Points, in no order, along strands that fork and pass close to each other.
Points whose rows are less than 126 apart are linked; no others are. Some points are linked to none.
Z991: [ -3 -10 -16 -11  11   8   4 -20 -21 -24   1  10  -4  -2  -9  14  16  -1
  -5  -5  37  19 -27 -14 -34 -30   7   0   6 -30 -37 -36  -4  24  27  16
 -14  34  -6  22  33  23  23  13 -17]
Z737: [-21  21  10 -22  19 -20  39  -3   3 -98  29  -4  12  -6 -17  25  13 -12
   9  37  24  35 -54   9 -59 -55  19 -29 -17 -81  -1 -56 -22 -12  38  26
 -26  59  12  56  26  38  55 -10 -26]
Z136: [-12 -27  41 -23 -36   0   7 -44   7  -1   9  -4 -31 -16  17   8 -20 -20
  39 -18  -2 -25 -25  29 -29   4   0   7  15 -21 -67  28 -23  21  66   7
   6 -14 -11  35  -5   0 -15  57  21]
Z535: [-11 -14 -21  35  32   4 -12  36 -14 -32 -24  25  -2   5 -17   5  31 -16
   9  -4  -7  -6 -17   7 -49  19 -28  49  -7  -1 -50 -35 -19  17  26  -7
 -51   2   5  10  40  -4 -22  -6 -13]
Z272: [-11 -21   4  14 -23 -17   1 -22 -10  41  -7 -37   4   2 -10  11 -11   0
 -42 -28  40   0  -7 -33  14 -27  13 -12  45   8  -2  -4  37  35   7  25
  27   4  19  -2   4  34  -4  16  -1]
Z182: [ 23 -24  -7  27 -18 -29   1 -22  -9  -6  14  -9  -1  -3   8 -17   3  13
  -1 -22  36   1   9 -18  27  -5  -3  -8  49  21   2  58  30  21  19 -24
  -5  -3   8  -3  17  -3 -11  25  10]
Z949: [-30 -49  17  44 -25 -23  -5 -25   1  14 -13 -10 -14 -30  13 -21  -7  14
   1 -37  24 -19  -3   7  14  25 -19  12  44  26 -26  49  12  34  39 -11
  -8 -11   9   9  10  15 -26  27   7]
Z862: [ 29 -11  -5   5  25  29 -19  53 -19 -15  -4  57 -15  15  10  10  35 -20
  23  12 -15   2  -1  26 -44  22 -22  19 -31   4 -40 -41 -41   9  14  -8
 -56  -7 -28   3  20 -27  -7  20  10]
Z667: [-46  26  -9   1  18  -6   9 -19   6  -1 -10 -48  27   7 -37  39   5   0
  -7  18  -6  -9 -25 -24 -38 -19  22  -6  -4 -22 -32 -21  -2 -23  -5  40
  37  18  18  29   6  26  21 -38 -22]
Z972: [ 31  22  16  26  37 -22  32  34  21 -48  17 -16  31  10 -20  40  17 -17
 -21  57   5 -35 -23 -22 -32  18  15 -32  14 -12  25 -14 -13 -31 -25  26
  35  29  21  33  30  -2 -32 -17 -40]
Z234: [-22  23  18 -40  31  -2  17  -1   8 -69   4 -12   6   2 -43  36   6 -30
  12  24 -15   2 -44  14 -77 -38  15   5 -24 -60 -32 -51 -24 -21  43  25
  -2  42   1  41  14  23  32 -23  -1]
Z80: [-36 -45  29   5 -46 -12  17 -62 -16   3   7 -12 -33 -22  29 -14 -15  -6
   1 -16  30 -39 -31  17  11  29 -11   4  31  -6 -60  46  -5  28  53   4
   7 -12   5  33   3  24 -36  49   7]
Z460: [ 18 -15  31 -18 -27  -3  -4 -28  21   4   8   2 -13 -17  -7   6 -10  -1
  35 -14  11   9 -20   0 -30 -34  16  -2  27 -15 -22  25   3  27  58   0
  14  14  -5  17   6   5   6  50  20]
Z792: [ 18  24  18  -9 -16 -20  10 -27  15 -12   6  -9   5 -14  -5   9   7  17
  32   7  10  16 -11 -23 -24 -40  38 -20  18 -19   5  26  15  -6  28   7
  33  20   0  11   7  -4  23   9   8]
Z63: [-13  55  -1  11  24 -23  15  -7  20 -93 -12  17  -3 -20 -15  -6  63  20
  52  15 -11  28 -14 -10 -42  -1   6  27 -30 -58 -31  14 -33 -45  16 -25
 -33  24 -18   1  14 -31  44 -11 -12]
Z885: [ 26 -31 -37 -28   6  41 -24  27 -33  40  28  66 -27  23  36  20   5 -28
 -22  16  -6  -7  23  45  25  34 -40  -8 -48  30 -18 -67 -32  21 -27  -7
 -45   1 -48  -5 -20 -25 -12  31 -16]
Z263: [-18  14   9 -17 -35   9 -36 -23   1  32 -39  10  28  -1  12 -47   2  35
  50 -24 -31  17  26   1  25  12 -12  26   2  35  25  47  29 -24  -5 -29
  17 -40  12 -22 -21  -3  51 -48  41]
Z286: [ -7  24 -11  28   7 -43  18  15 -13  -4  -1 -46  39  28  -1  21   4   1
 -46  36  23 -29   4 -46   3  29  16 -28  17   7  23   3  16 -42 -50  30
  42 -11  17  22   9  -2 -22 -23 -24]
Z682: [ 28 -34   8  -1  20  31  30  11  -9 -25  21  14  -7  20  -3  11 -24 -65
 -67  22  58  -8 -53 -16 -35  -1  -8 -15  17  -4  17 -70   5  17 -35  19
  21  33  28   5  18  26 -55   6 -31]
Z158: [ 15  32  10  -5  -9 -17  -4 -15   8   5 -13 -10  19  -5   9 -15  10  34
  32   0  -1  13  17 -24   4 -15  22 -10  14   1  35  44  25 -19  -6  -1
  36  -6  12 -11  -2 -13  29 -26  10]
Z10: [ 38  32  -8 -36   1  -6 -22   7 -30   7  10  30  20  -4  11 -28  18  31
  28  28 -28   8  38  -3  60  36  -8 -10 -23  48  76   9   7 -46 -62 -23
  32 -15   1 -15 -15 -16  45 -36 -19]
Z829: [ 35 -39 -17  40   3  18 -43  15  19   7  13  36 -23 -24  14 -41   4  24
  -5 -62  25  32  18  14  35 -14 -15   7  35  17  21  37  14  67  15 -33
 -56   2 -22 -37   2  -8 -14  34  11]
Z764: [ 22  57 -24  24  18 -11  11   2  -9 -77  -7  38   5 -18   2 -31  65  29
  45  23  -2  22   6 -24  -7  20   9   8 -22 -28  -1  23 -19 -59  -9 -28
 -23  12  -8 -13  14 -46  34 -34 -32]
Z886: [ 16  87  -8  25 -16  67  50   4  23 -28  -9  10  27 -14  54 -37  23  57
  37  -8 -33   5  43 -14 -14 -20  46  -7 -23 -59  60 -13 -11 -98 -15 -38
  28  -9 -10  -9  -9  -1  26 -73 -10]
Z447: [ -2  24  23  27  23 -36  29  27  35 -67  16 -40  42  -3 -29  43   2  -8
   0  36   5 -23 -29 -32 -50 -27  13 -25  16 -52  13   2  -8 -14  14  30
  26  43  31  39  20  13 -22 -22 -22]
Z507: [  2 -29 -50 -23 -28 -16 -38   3 -62  29  30  11 -18  33  30 -13 -31   1
 -21  -7 -15   4  56  26  86  12 -38   5 -24  53  22   9  11  28  -6 -30
 -49 -24 -39 -10 -19  -6   7  30  42]
Z514: [  7  67 -10  20  -6 -36  41 -17  17 -84  15 -21  19  -1  31 -25   7  33
  47  27  -3  15  16 -26   1  -4  33 -14   6 -38  31  64   5 -64  -9 -28
   5   0   3   2   6 -39   4 -39  -7]
Z878: [-18 -19  15  27  -9 -12 -12  -1  16   7 -13 -29  12 -40 -13   1  -8  31
  11 -42  39  11 -13 -32 -11 -31   0  -4  46 -11  10  18  24  42  21  17
  17  22  35   6  20  47   5   3 -15]
Z403: [-26 -32 -20  31  -6 -33 -11  23 -21  47 -13 -10   2  31 -12  -6 -27 -18
 -57  -2 -14 -25  37  -3  49  29 -38  22  -1  57  20   4  22   5 -19 -18
  -6 -39  12 -10 -15  -4 -28   0  25]
Z268: [-21  41 -18  10 -18 -36  55 -56  -3 -42  43 -43  18  16  -3  25   4   2
 -31  35  50   5 -33 -39  -9 -39  50 -50  14 -57 -17 -22  11 -16   4  42
   8  45   4  24  17  13  12   3 -37]
Z935: [  2 -48 -27 -30  32  75 -15  24  -3  64   6  31 -35  -2  -1   7 -33 -27
 -52 -24  12  29  -3  32   9   0  -9   0 -32  14   1 -89 -18  60 -35  23
 -36  -1 -21 -34 -19  28 -10   7 -20]
Z775: [-19 -37 -14 -33 -66  -6  10 -54 -43  41  26 -13 -27  40  54  -9 -39 -33
   1  -8   1 -28  12  32  36  20 -15  13   0   8 -72  22  -3  17  35 -11
 -32 -41 -30  16 -30 -15 -13  50  38]
Z833: [-37 -57  20  35 -12  17   0  22  46  80 -26 -22 -36 -28  34  -1 -65 -19
 -26 -26 -26 -22  31  45  23  11 -28  31  -8  25 -35  -3 -26  61  30  -4
 -52 -28  10  -9 -32   2 -63  24  24]
Z443: [ -6 -37 -27   0  17  44  -4  14 -22   8 -13  22 -20  24  15   2 -24 -51
 -22 -10  15  -1 -16  12 -43  -8 -20  28 -22  -8 -57 -61 -16  37  13  12
 -38  10  -1   4  16   8 -32  -5   2]
Z448: [  0 -49  -9   8   6  23   7  15   0  62   4  -1 -34  18   2  14 -52 -50
 -73 -15  15  -2   4   3  21 -12 -10   2 -10  14   2 -42  10  51  -9   7
  -9  -3   3 -33 -29  11 -53  29  10]
Z47: [-30  42 -12   3   2 -40  42 -29  15 -74  46 -29  13  -9  -2  31   6  11
   3  40  26  31 -33 -20 -32 -52  42 -53 -15 -83  -1 -35 -12 -10  16  36
 -13  60   2  30  14  22  40  -8 -47]
Z301: [ 31 -49  19  22  33  22  21  45  13 -20  20  -3 -10  -9 -25  21 -19 -40
 -62 -11  55   8 -28  -9 -19 -21 -10 -23  30   5  32 -38   7  52 -27  14
  14  11  34  -6  27  41 -41  25 -32]
Z529: [-18 -54  20  41  -5   7 -27   3  29   9 -14  -1 -15 -58  -2 -19 -16  17
   7 -62  31  12  -8   7  -6 -12 -17  18  47   5  -5  26   8  69  39  -4
 -22  12  17  -6  18  41 -22  24  -3]
Z919: [ 31   3  -9  35  20   3   0  30  19 -69  18   2  26 -33  -2  -3  33  24
  14  -1  43  20 -19 -40 -29 -31  -6 -26  27 -32  29   8   5  22  -2   7
  -1  35  41  20  45  17  -2  -2 -38]
Z178: [ 11 -11 -15 -43 -22   3 -10 -27 -31  63  14   4 -14  40  -4  15 -14 -24
 -12  12 -18  -2  11  17  11 -15   6  -5 -16  21 -19 -12  10   6  14   5
  14 -19 -23   7 -23 -15  13  34  30]
Z502: [  5 -43 -43  37   4  -9  -9  18 -31  33  25   8 -27  19  14 -19 -18 -12
 -83 -27  28  -7  37   8  86   8 -27  -2   8  42  26 -15  28  43 -20 -17
 -40 -11 -22 -32 -14  -1 -47  31   8]
Z361: [ 16  56   8  15  34 -10   9  28  19 -45  -7  -6  26 -27 -12  10  39  24
  39  33 -24  -5  -2 -22 -35   4  28 -19 -16 -31  29  10 -12 -45 -15  11
  19  29  18  -4  21 -18  16 -48 -23]
Z503: [ 26  -5  17 -10  43  22 -14  44  10  -1 -19   1   1 -22 -47  30   5  -3
   5  -6  -1   2 -10  -3 -42  -8   4   2  -3   2  18 -39 -13  20  -8  27
  18  17  24  -2  29  32  11 -20 -17]
Z802: [-13  25  33 -12 -54  39   6 -29  24  18 -47   4  38  -9  41 -54  -2  51
  59 -42 -15   9  25   0  14 -12   1  19  16   3  48  32  33 -44   3 -41
  42 -38   7 -17 -13  10  36 -63  40]
Z527: [  0   8 -17 -40  19  13  18 -31 -25  17   9   9  -2  23 -17  23  16 -26
 -26  36  13  -3 -24  -4 -17  -6  18 -23 -10  10 -24 -59  -6 -19 -20  20
  29  18 -15  13  -4  -4  21  -4 -27]
Z889: [ -1 -34 -34  -4  -8  18  -2 -21 -36  52   6   8 -18  37   9   2 -13 -29
 -50  -7  23  -5  -2  -2  15  -4  -8  -1   1  18 -25 -32  13  25  -2   4
  -6   4 -18 -15  -6  -3 -20  21   7]
Z975: [ -2 -41 -21 -20 -69  27   5 -29 -20  79  23  -1 -32  35  63   5 -49 -47
 -18 -15   8 -14  20  32  28 -17 -15  12 -17  -6 -61 -14  -4  41  27  -1
 -42 -18 -26  -1 -43 -20 -31  38  27]
Z689: [-18  41 -11  -5  22   0 -14   6  -5 -34 -25  16   0 -12 -34 -10  62  10
  54   7 -44   9  -3   1 -32  22   0  38 -34 -12 -45  17 -22 -49  10 -20
 -21  -8 -17  -3  12 -39  31 -12   8]
Z371: [ 31  -4  15 -34  10  14 -22   6   2  47  -7  12  -9   8 -32  19  -2  -7
   9   5 -21   2   6  10 -18 -20  11  -4 -13  20   6 -12  -4   8   4  16
  30  -5 -12  -9  -7  -6  23  17  19]
Z175: [-46  30   9 -28 -38 -64  50 -99  10 -50  29 -45 -14   9  -6  11   1   6
  -2   9  23   3 -31  -7   9 -13  32  -6  11 -51 -64  32  -4 -28  31   5
   7   3 -30  24 -16  -8  22  29 -11]
Z461: [ 44 -22 -37  35  -6 -10 -26   1 -21 -19  24  24  -4   2  19 -51  17  21
  -6 -40  39  14  19  -6  51   0 -14  -5  41  35  18  59  23  26   8 -45
 -42   0 -11 -20  16 -17  -6  20   4]
Z119: [-58  38  44 -23 -35 -41   8 -46  37   5 -29 -58  36  -3  -1   3 -11  20
  47  11 -40 -11 -13  12  -3   7  24 -17   7  -4 -10  63  26 -47   0  20
  57 -21  22  15 -27   9  40 -41  35]
Z85: [-38   9  31  29   6 -26   3  18  32 -34 -24 -53  40 -19 -32  28   2   7
  18   5  -3 -29 -18 -25 -42  -3  -3  12  23 -30  -3  27  -1 -11  24  23
  26  22  42  31  14  25 -21 -26 -15]
Z184: [ 18 -33  -4 -24  45  45 -11  26  -7  34  -6  26 -16  -5 -26  20  -7 -23
 -28  -9   7   6 -14  11 -18   4  -4   1 -16  20   3 -72 -15  37 -27  23
  -1   8   1  -9  12  32   3  -4 -26]
Z11: [-31   4   5  19  27   5   3  44  -5   4 -32 -27  28  35 -52  35  10 -46
 -33  26 -30 -50 -25 -12 -34  33  -7  24  -3   7 -15 -19 -14 -39 -15  16
  29   5  30   8  16 -10 -41 -37 -13]
Z745: [-31  32  38 -50 -47  -1  26 -42  -4 -37 -37  -8  30  15  40 -55 -29  17
  81   7 -40   0   6   3  24   5   7  25  -1  10  24  61   9 -70   1 -61
  25 -44 -10  -4 -32  -9  51 -49  54]
Z876: [ 16  11 -25 -48 -16  11 -49   8 -47  24  11  49  12   4   7 -32   8  24
  22   9 -46  21  45  14  66  28 -31  13 -42  62  84  12   1 -24 -51 -42
   1 -24 -13 -23 -28  -7  55 -24  27]
Z747: [-12  33   9  12  22  21 -39  34  25   6 -43 -23  33 -45 -28  -9  18  43
  42 -28 -26   9   6 -25 -35 -18  10  10   0 -20  27  -3   1   0 -12  30
  28   9  43  -6  13  34  30 -63 -18]
Z315: [ 49 -22  21 -21  20  16 -25  40  12  49  10  25 -26   4 -23  19 -25 -10
 -11   0 -30  -5  22  26   7  -6 -19   1 -25  28  33 -15  -7  35  -3  -2
   6 -17 -10 -30 -16 -17 -16  36  21]
Z909: [-13  16 -27  22  21 -12 -22  15 -22   3 -24  15   8   8 -32 -12  49  10
  19   5 -33  -8   8  -7  -2  31 -15  36 -20  22 -28  12  -8 -24  -3 -13
 -17 -23  -4  -3  15 -32  17 -25 -10]
Z350: [ 18 -52 -16  19  -9  33 -29  13  27  49  12  11 -42 -19  21 -18 -33  12
 -28 -53  21  41  25  31  58 -23  -5   3  18   5   9   9  13  88  26  -7
 -73  -8 -39 -37 -23   6 -21  61  24]
Z880: [-10  24 -29  -5 -15 -11  43 -52 -31  -8  28 -26  13  34  -1  11   1 -18
 -57  35  58  -9 -41 -48  -5 -12  31 -34  10 -18 -15 -41  22 -25 -25  40
  28  33   5  14   9   5 -14  -7 -32]
Z948: [ -2 -26 -43  12   4  -2 -38  25 -15  48  21  24 -30   6  13 -11 -24  10
 -53 -23 -14  14  56  38  95  11 -33   9 -26  52  46 -12  11  45 -19 -19
 -50 -24 -30 -29 -31  -6 -18  32  25]
Z394: [-38  84  -7  39 -11 -12  50 -17  50 -91  10 -24  18 -23  49 -24   7  44
  61   5 -16  12  16 -21 -27 -13  27  -5 -22 -93  24  49 -11 -73   0 -35
   4  16  10 -15  -5 -17  -5 -57 -19]
Z845: [-21 -27   8  44  40   9 -38  71  34  62 -33   2 -18 -25 -43  -2 -14  -1
 -25 -29 -50  -1  28  26  23  15 -23  41 -17  42  27 -17  -3  40 -11  -5
 -32 -32  14 -44 -19   6 -26 -11  18]
Z692: [ 42  50  -8  -8  12  31  -4   9 -17 -35  -8  66  -1 -27   2 -34  72  28
  50  15 -26  24   7 -15  -9  29   3  15 -39  -6  20   1 -26 -82 -24 -32
 -18   9 -25 -15  -3 -45  48 -22 -11]
Z924: [ 74 -22  -2 -42   2  37 -10  14 -10  25  29  49 -34   6   7  17   0 -18
 -19   3  19  20 -13  22  -4  -9   5 -28  -3  15   6 -49 -14  40  -5   7
 -15  17 -34  -6   1  -2   6  66  -9]
Z867: [ 42   8  -7  14   9 -38  18  14 -19 -10  24 -10  17  12  -3  10  10  12
 -31  31  34 -16  12 -33  29  18   9 -40  24  26  44  10  18 -11 -46   6
  37  -2  12   5  16  -8 -16   2 -30]
Z701: [-14  17 -23  40  13  -9 -18  18 -16  13  -7 -37  27 -16  -6  -2  13  32
 -42 -26  50   7   9 -50  11  -6  10 -28  30  -3  14 -23  26  19 -40  42
  21   0  33   2  23  43   6 -17 -51]
Z626: [ 20  -8   2 -32  26  30  30 -15 -15 -25  17  29  -4  16  -2  18  -2 -53
 -32  47  37  -7 -49   1 -35   4   9 -18   0  -1  -7 -86  -6   0 -24  25
  23  43   2  18  16  15  -5  -5 -37]
Z868: [-43  62  18  14  -6 -13  30 -17  44 -97 -13  -4   7 -41   5 -19  38  40
  74   2 -15  19  -5 -19 -36 -20   6  22 -29 -83 -13  36 -23 -63  17 -35
 -14  32  -3 -14  -6 -20  22 -41 -17]
Z427: [-17  -4   9 -14  46  40   3  51  -7 -22 -22   2   8  25 -47  31   1 -66
 -22  33 -29 -42 -37  22 -60  19 -10  26 -21 -12 -27 -62 -23 -30 -14  23
  10  26  31  10  28   4 -39 -45  -9]
Z242: [-12  60  15  -3 -37  13  19 -34  33  -7 -23 -19  27 -19  47 -30  -1  52
  59 -17 -11  17  15 -21 -10 -28  29  -9  12 -34  42  40  29 -47   8 -17
  51  -1  11  -9 -12   3  31 -57  16]
Z299: [ 43 -28 -13  -3  -1  24 -41  35   2  33   3  57 -28  -7  20  -9  -1  10
  18 -25  -9  26  28  21   0  -5 -19  11 -16  18   1  -1 -22  35  16 -17
 -55  -3 -44 -22  -9 -30  -1  39  26]
Z341: [ 12 -46 -33  -1  18  43 -26  19  -4  56   8  27 -37  -8   6  -3 -21   0
 -44 -46  29  35   8  21  31 -17  -1  -2  -5  11  -2 -47  -1  81   2  12
 -60   4 -36 -35  -3  21  -7  36  -6]
Z139: [-13  21 -15  22 -18 -35  11 -29 -14   9   9 -50  25  -1   2   4   6  33
 -25   0  48   4  -2 -52  11 -20  27 -36  34 -16   1   8  38  -1 -10  35
  25   6  21  13  24  22  14   0 -25]
Z624: [ 89 -14  -7 -17  -1  23  -3   7   1 -19  38  47 -20  -6   4   3  25  -2
  -5   4  42  35 -22   3   0 -25  17 -42  23  10  22  -2   4  27   0 -10
  -8  29 -18  -5  19  -5   9  67  -3]
Z811: [-65 -17  55 -12 -32 -21   7 -51   7  10 -32 -26 -12  -7  -7   2 -14 -10
  20   3 -31 -52 -27  41  -7  47 -10  15   4  12 -52  56 -11 -12  34  18
  42 -38  18  30 -16  13 -16  11  27]
Z205: [ 43 -41  -7 -12   7  41  -4  20  -9   1  11  41 -25  16  21  13 -11 -34
 -22 -11  30  19 -15  19 -31 -23  -6  -3  -4  -6 -33 -54 -16  62  23  11
 -39  15 -19   4  20  13 -13  44   1]
Z141: [-25 -19 -15 -26 -33  10   9 -35 -28  28   8  -8 -13  56  35   8 -27 -57
   7   9 -19 -36   8  29 -10  17 -31  31 -31  -3 -86   4 -21  -5  25  -6
 -16 -40 -23  19 -33 -39 -32  18  27]
Z445: [-23 -12 -28  28  10 -19  -7   2 -33  24 -14  -7  10  30 -25   1  12 -11
 -30   5  -5 -23  12 -15  11  24 -15  20   3  33 -15   2  20  -6 -14  -1
   4 -20   6   7   3 -17 -15 -18  -4]
Z852: [ 64 -35  -3  11  16  22   7  18  10 -33  35  17  -8  -9 -10   5  16  -8
 -35  -8  60  25 -30 -13  -1 -25   5 -37  42   6  24 -15  14  59 -17   1
  -3  27  16  -5  39  21 -11  49 -22]
Z269: [ 51  16 -19 -28   0  29 -33  19 -36  -4   0  85 -16 -13  20 -29  53  15
  39  -2 -21  33  19   4   0  24 -15   9 -35  14  14   1 -34 -47 -10 -31
 -38   5 -49 -12 -12 -46  37  21  16]
Z973: [-26  34  36 -37 -45 -44  19 -48  15 -17 -25 -37  39  10  30 -30 -32  20
  61  15 -28   6   4  -3  26   7  22 -10  15   6  22  72  30 -49   1 -17
  41 -33  15   7 -18  -7  45 -44  42]
Z969: [ 10 -33  28  17  36  16 -27  48  29  29 -25  -8  -9 -31 -47  12 -18   8
  -6 -38   1  18   1  -4 -18 -19  -2  16  13  12  34 -13   5  52  -4  16
   8  -8  26 -26  11  41  -7  -2  -2]
Z374: [ 31 -19 -51 -47 -22  12 -34  12 -68  40  38  50 -27  26  31   6   0   1
 -14   3  -9   6  39  35  61  24 -32 -16 -40  40   6 -27 -16   7 -27 -19
 -40  -6 -65  -5 -25 -21  14  47  10]
Z553: [-13 -55  23  14 -10  32   6  12  26  70 -10 -24 -38  -2  18  10 -81 -57
 -45 -26  -3 -14   4  21 -15 -13 -15  24   2  -1 -29 -27 -11  50  26   6
 -14 -13  23 -11 -31  19 -66  25  27]
Z959: [ 10  28 -26 -14   9  -6  25 -29 -23  14  24 -15  16   9   1  12  20  12
 -33  31  41  -2 -14 -27  15   7  28 -57  13   4   1 -49  10 -18 -49  39
  34  23   3   8  13  16  23 -11 -55]
Z50: [-28 -19  28  29   5  -6 -39  61  34  53 -50 -21   4  -9 -43   3  -4  -3
   0 -14 -64 -33  20  27   7  28 -27  41   2  49  13  26   7   0  -2 -10
   3 -28  37 -35   0  -3 -26 -19  35]
Z156: [-29  -1  41 -48 -37 -33   9 -63  -6  -3  -7 -15 -13  -2  11 -10 -19  -1
  48   3 -30 -21  -9  34   4  24   6  13   1   5 -43  70 -11 -24  37 -10
  25 -44 -17  28 -20 -15  16  25  36]
Z977: [ 33  63  -9  -5 -11  -1  32   0 -11 -47   7   7  30  10  50 -41  -3  34
  43  30  -9  15  35 -28  29   0  35 -22  -2 -11  67  40  11 -71 -32 -35
  26  -7   6  -7  -3 -23  13 -57  -2]
Z632: [ 59  17  15  -3  31 -19  34   0   4 -53  35  23   5   3  -9  28  23 -14
  -6  63  20 -12 -21  -5 -17   9  18 -44  12   3  14 -19 -16 -20 -18   6
  24  33  -5  23  17 -20  -5  10 -31]
Z393: [ 32 -46 -12  33  32  17  -1  31   0  19  30  21 -29  -6  -6   0  -7  -9
 -73 -26  40  12   5   7  49   3 -17 -20  17  31  35 -19  17  60 -34 -10
 -31  -4 -16 -38  -4  13 -44  44 -16]
Z870: [-15  -1   9  27  23  -8 -23  67   1  23 -35 -13  14  13 -57  18  25 -15
  -8  11 -61 -40   3  10  -4  36 -13  37  -3  31   4   5  -4 -23 -10   1
  10 -11  32 -20  20 -18 -32 -28   6]
Z512: [-36  25  25 -40 -35 -51  28 -81  12 -39   2 -29 -14 -15  11 -11  -4  24
  46  -3  -4   5 -18   8   7   2  25   7   5 -24 -38  68  -1 -35  28 -15
  21 -14 -22  19 -21 -10  31  18   9]
Z810: [ 33 -42  17  40  53  24 -18  53  26  10   7  20 -25 -39 -29  -2  -6   5
 -36 -38  23  35   3   4  14  -7 -11  -2  11  20  55 -10  11  70 -22   2
 -20 -10   8 -40   5  23 -29  22 -16]
Z4: [ 55  47  10 -35 -12   7  15  14 -15 -13   9  14  29  15  43 -31  -9  27
  36  31 -20   9  35 -20  50   8  11 -25  -9  22 108  24  18 -50 -57 -30
  54 -18  12 -18 -17 -11  23 -42   4]
Z296: [-46 -49 -27  17 -23 -13 -35 -15  -5  73 -16  -6 -18  -2  29 -28 -34   7
 -32 -39 -10  -1  41  36  73  17 -30  20   3  48 -18   9  15  42  13 -15
 -43 -36 -14 -12 -26   5  -5  18  35]
Z618: [  7 -39  10  16  -3 -14 -13  23  11  54 -10  -7 -15  13  -8   8 -33 -14
 -21  -5 -27 -17  32  15  23   3 -27  18   0  33  15  16  10  27  17 -14
   0 -28  15 -20 -16  -7 -30  25  35]
Z473: [-53  34   0  32  -1 -50   3   0   9  -2 -27 -69  47  23 -12  25   9  11
 -16  18 -13 -27   4 -34  -5  26  12  -5  17   0  -9  28  15 -50 -24  27
  34 -26  31  26   2   2  -2 -39  -5]
Z327: [ 62 -12  -3 -22   4  30 -35  56 -19  13  13  82 -27   0  21   5  29  -5
  31   9 -22  15  22  31 -11  23 -30  -2 -43  18  -1 -25 -53   0  -6 -14
 -53   1 -52  -2 -10 -47   6  49  21]
Z432: [-73  61  20   9 -14 -52   5 -12  39 -17 -23 -83  59  11  -5  20  -1  21
  25  20 -56 -17  -2   0  -6  24  26 -14   7 -21 -16  64  16 -67 -23  37
  44 -20  27  17 -13   5  18 -62  15]
Z765: [-23 -42  -8  40  28  17 -15  50  31  63 -19   0 -30 -12   2   0 -46 -17
 -51 -25 -25   1  40  28  36   1 -29  39 -21  30   1 -30 -10  55   5  -8
 -58 -26  -4 -33 -27  -2 -58  14  18]
Z577: [ 77  13  11 -22  17 -14  19   3  -8 -16  32  29   8  -8   4   5  23  13
   9  44  11  -1   9  -4  22  18  12 -46  16  25  50   3  -1 -21 -42  -9
  38  18 -10  -2   6 -20   9  11 -30]
Z573: [-22  28  17 -29  43  11   7  17   8 -36  -9 -14  10  17 -56  42  20 -37
   2  35 -41 -34 -29  15 -63  -4  16  13 -24 -27 -36 -30 -28 -34  11  24
  16  26   2  24  17  -2   3 -35  -2]
Z976: [-21  -2  30 -53 -53   3 -18 -38 -11  16 -29  15   8   5  25 -49 -27  15
  67 -10 -37   7  13  24  29  11 -15  26  -7  33  17  58   9 -35  17 -47
  13 -43  -6  -8 -27 -11  44  -8  67]
Z367: [  3   8 -25 -12  -2   8 -48  10 -19  42 -16  35   4  -1  -8 -33  21  27
  28 -18 -36  16  36   7  25  16 -13  27 -27  40  30  23   6 -16 -18 -29
  -6 -25 -13 -19 -12 -24  44 -27  26]
Z668: [  4  34 -12  21  24  14 -36  16  12  15 -19 -16  25 -42  -1 -12  19  51
  11 -29  15  29  12 -42  -3 -14  17 -21  10 -19  39 -11  16  17 -37  42
  28   8  36  -5  14  36  30 -36 -49]
Z604: [-24  -8 -22 -11  -8   4  17 -41 -20 -17   3   4 -15  50   9   6   1 -42
 -14   8  10 -20 -20   1 -28   8 -16  33 -15 -23 -87 -13  -6  -3  23  -3
 -19  -9 -20  21  -2 -26 -25  22   9]
Z565: [-34   5  -7 -12 -14 -21  38 -76  -9 -38  15 -21  -9  29  -4  15   4 -20
 -18   8  31 -12 -41 -15 -26 -13   7  20   8 -47 -74  -5   1 -11  40   4
   0  18 -15  28   0  -2  -7  18  -6]
Z53: [-55  29  52  -8  -5 -62  41 -44  53 -69  19 -62  14 -18 -22  33  -8   4
  22  12 -14 -27 -45  -3 -38 -25  14  -9   3 -71 -32  28 -18 -16  46  25
  21  37  10  43 -20  17  -1 -11 -17]
Z981: [-50  -5  53   8  -6 -16  -6 -12  25  -2 -42 -39  14 -17 -39  18  -1   4
  32  -6 -30 -44 -22  13 -33  18  -8  26  13  -2 -40  38  -3 -13  31  12
  31  -3  27  20   3  14 -17 -14  13]

A fork is a point with three links, a tip a point with one. Leave the first point through the second and follow the links. Name the first fork or tip that comes.
Z286, Z867: Z975
Z268, Z880: Z443
Z948, Z502: Z949
Z829, Z350: Z885
Z880, Z268: Z63
Z156, Z811: Z263

A fork is a point with three links. Follow the links from the first point to the second and name the forks in between, in order.
Z981, Z935: Z263, Z949
Z242, Z139: Z949
Z175, Z367: Z263
Z764, Z301: Z63

Follow the links from the first point to the second, and from the first to the third. Name the last point that the two ways share.
Z141, Z136, Z4: Z263
Z473, Z448, Z136: Z263
Z393, Z745, Z701: Z949
Z269, Z973, Z47: Z63
Z85, Z272, Z503: Z949
Z178, Z139, Z269: Z63

Name the points in between on the shortest way along the links from the first point to the second, in order.
Z535, Z341: Z862, Z327, Z269, Z692, Z764, Z63, Z868, Z394, Z514, Z977, Z4, Z10, Z876, Z367, Z263, Z802, Z242, Z158, Z792, Z460, Z136, Z80, Z949, Z182, Z461, Z829, Z350
Z626, Z427: Z527, Z959, Z880, Z268, Z47, Z737, Z234, Z573
Z234, Z745: Z573, Z427, Z11, Z870, Z50, Z845, Z765, Z833, Z553, Z448, Z889, Z178, Z371, Z315, Z618, Z403, Z445, Z909, Z689, Z63, Z868, Z394, Z514, Z977, Z4, Z10, Z876, Z367, Z263, Z976
Z604, Z460: Z565, Z175, Z512, Z156, Z811, Z981, Z85, Z447, Z972, Z632, Z577, Z867, Z286, Z473, Z432, Z119, Z973, Z745, Z976, Z263, Z802, Z242, Z158, Z792
Z747, Z393: Z668, Z701, Z139, Z272, Z878, Z529, Z949, Z182, Z461, Z829, Z350, Z341, Z935, Z184, Z503, Z969, Z810
